Points on a hilly landscape, in no order, each with its height.
From any point a ball rolls to the lowest of the 4 points nearest to it. It stops when none of these is lower. Distance is the straight distance between rows; heights are no part of it.
Pebi: [-35  34 -11 -35 -39   8  36  36  -3]  height 3.05
vumi: [ 38 -12  54 -10  25 -14 -48 -13   8]  height 1.63
Feb: [ 13 -43 -14  47   1  -8  -9  14 -16]  height 4.13
zaru: [-29  11  -3 -17 -37  14  40  39 -19]  height 3.44
raf: [  2 -33   5  20 -12  10   7  27 -30]  height 3.67
fel: [ 16  -1  42 -15  26 -52 -22 -46  57]  height 4.83
taga: [  4   3  21  -9 -42  22  17  41 -38]  height 0.84
Taf: [ 62 -12  -6  50 -14 -22 -42 -52  30]  height 7.46
kur: [-37  42 -15 -41  27  21  23 -35  11]  height 2.49
mip: [-43  49 -14 -48  16  14  25 -13  18]  height 3.21
Bul: [ 29 -26  39   6  -8  14 -25  18 -33]  height 0.73
nera: [ 56 -21 -22  60 -15 -23 -44 -29  23]  height 7.37
lafa: [-36 -11 -18  26  18   1  38  12 -15]  height 3.15
nitu: [ 48 -39   6  34  -1 -10 -39 -11  -2]  height 0.67
levo: [-41  60 -23 -56 -15  -4  26  20  24]  height 4.43
Kupe: [ 47 -32  28  13   7  -5 -46 -14  -3]  height 1.64
bib: [ 41 -36  28  16   3   1 -38   0 -14]  height 0.89
fera: [ 21 -41 -23  58   2 -16 -16   9  -8]  height 3.83
kes: [-40  58 -16 -54   7   9  20  -3  23]  height 4.15
dobif: [ 38 -20  52  -5   8   4 -39   5 -20]  height 0.49
Zore: [ 32 -45  -9  46  -5 -11 -24   6  -8]  height 5.11
ramov: [-32  70 -21 -67   8   2   4   4  27]  height 5.46
vemeg: [ 12 -24  24   6 -22  18  -2  31 -36]  height 0.57
kebud: [ 29 -40  15  23  -6   5 -23  10 -23]  height 1.42
mobez: [ 57 -29   5  35   2 -17 -46 -31  11]  height 7.42
nat: [ 25 -43   1  36  -4   0 -22   8 -17]  height 4.70
dulu: [-28 -14  -6   7 -13   9  34  30 -20]  height 4.06
Kizo: [ 35 -32  31  10  -2   7 -31  10 -22]  height 0.69
bilov: [ 50 -35 -10  50  -5 -17 -39 -19   7]  height 6.87
nup: [-16  54 -13 -63  18  31  -9 -36  22]  height 2.71
temi: [ 11 -39 -21  55   6 -13  -6  12 -11]  height 3.72
Regus: [-43   2 -11  -7 -13   8  41  23 -12]  height 3.26
zom: [-39  45 -17 -45 -27   3  34  30  12]  height 1.82
Vilum: [ 45 -33 -22  62 -11 -19 -39 -18  13]  height 7.25
lugef: [-21  -6   3  -3 -31  19  29  37 -29]  height 2.92
Kige: [ -2  -6  18  -4 -35  17  19  40 -34]  height 1.83
vuvov: [-46  25 -14 -12  31  13  42 -22   2]  height 2.73
Vafer: [-40  -3 -15   7  12   6  45  13 -14]  height 3.04
murev: [ 31  -3  44 -10  28 -36 -34 -44  43]  height 4.22
lila: [-35  42 -14 -33  31  22  27 -42   8]  height 2.59
vin: [-16  48 -17 -53  22  34  -5 -47  19]  height 1.38
zinuv: [-23  64 -16 -67  17  20  -6 -19  26]  height 5.18
ves: [-51  21 -15 -20   0   9  43   7   1]  height 3.02
Zenik: [-23 -25 -22  45  17  -8  24  16 -16]  height 3.50
beg: [ 49 -18  35   5  19 -24 -45 -40  22]  height 3.16
pakoz: [-16 -31  -9  31   0   2  20  25 -22]  height 5.91
ber: [-24  79 -23 -69   1  -5   2  17  29]  height 6.20
paka: [-43  18 -12 -21 -20   8  42  26  -4]  height 3.17
big: [-13 -34 -18  41   8  -5  18  19 -20]  height 4.09
Podim: [ 43   0  32   6  20 -38 -31 -63  42]  height 3.90
Bagu: [ 18 -10  35  -6 -28  19  -2  36 -38]  height 1.57
tagi: [-27  73 -26 -64 -14 -10  14  26  28]  height 6.70
kuz: [ -6 -23   8   9 -21  16  15  34 -31]  height 2.21
Nop: [-48  35 -12 -34  12  12  37  -8  12]  height 2.87
noz: [ 54 -11  19  21   8 -26 -42 -59  32]  height 4.19
Baru: [-11 -31 -27  55  19 -13  10  14 -13]  height 3.61
fati: [-48  11 -17   3  22   8  47  -3  -7]  height 2.77
Bav: [ 55 -22  20  21   7 -19 -48 -41  19]  height 5.16
ruz: [-48  35 -16 -38  -8   7  40  13   9]  height 3.00

For each start below, name the point where the ball stops.
kebud: dobif
dulu: vemeg
nera: nitu
Taf: beg
Bav: nitu

Call two points neighbours if one is among the 4 nearest of the other. Go from one point of each pair to the other, from neighbour to neighbour, staying as low as possible. Name the highest point that can't be avoided.
dobif and nitu: bib
vemeg and vin: zaru
vemeg and dobif: Bul
vin and zom: ruz
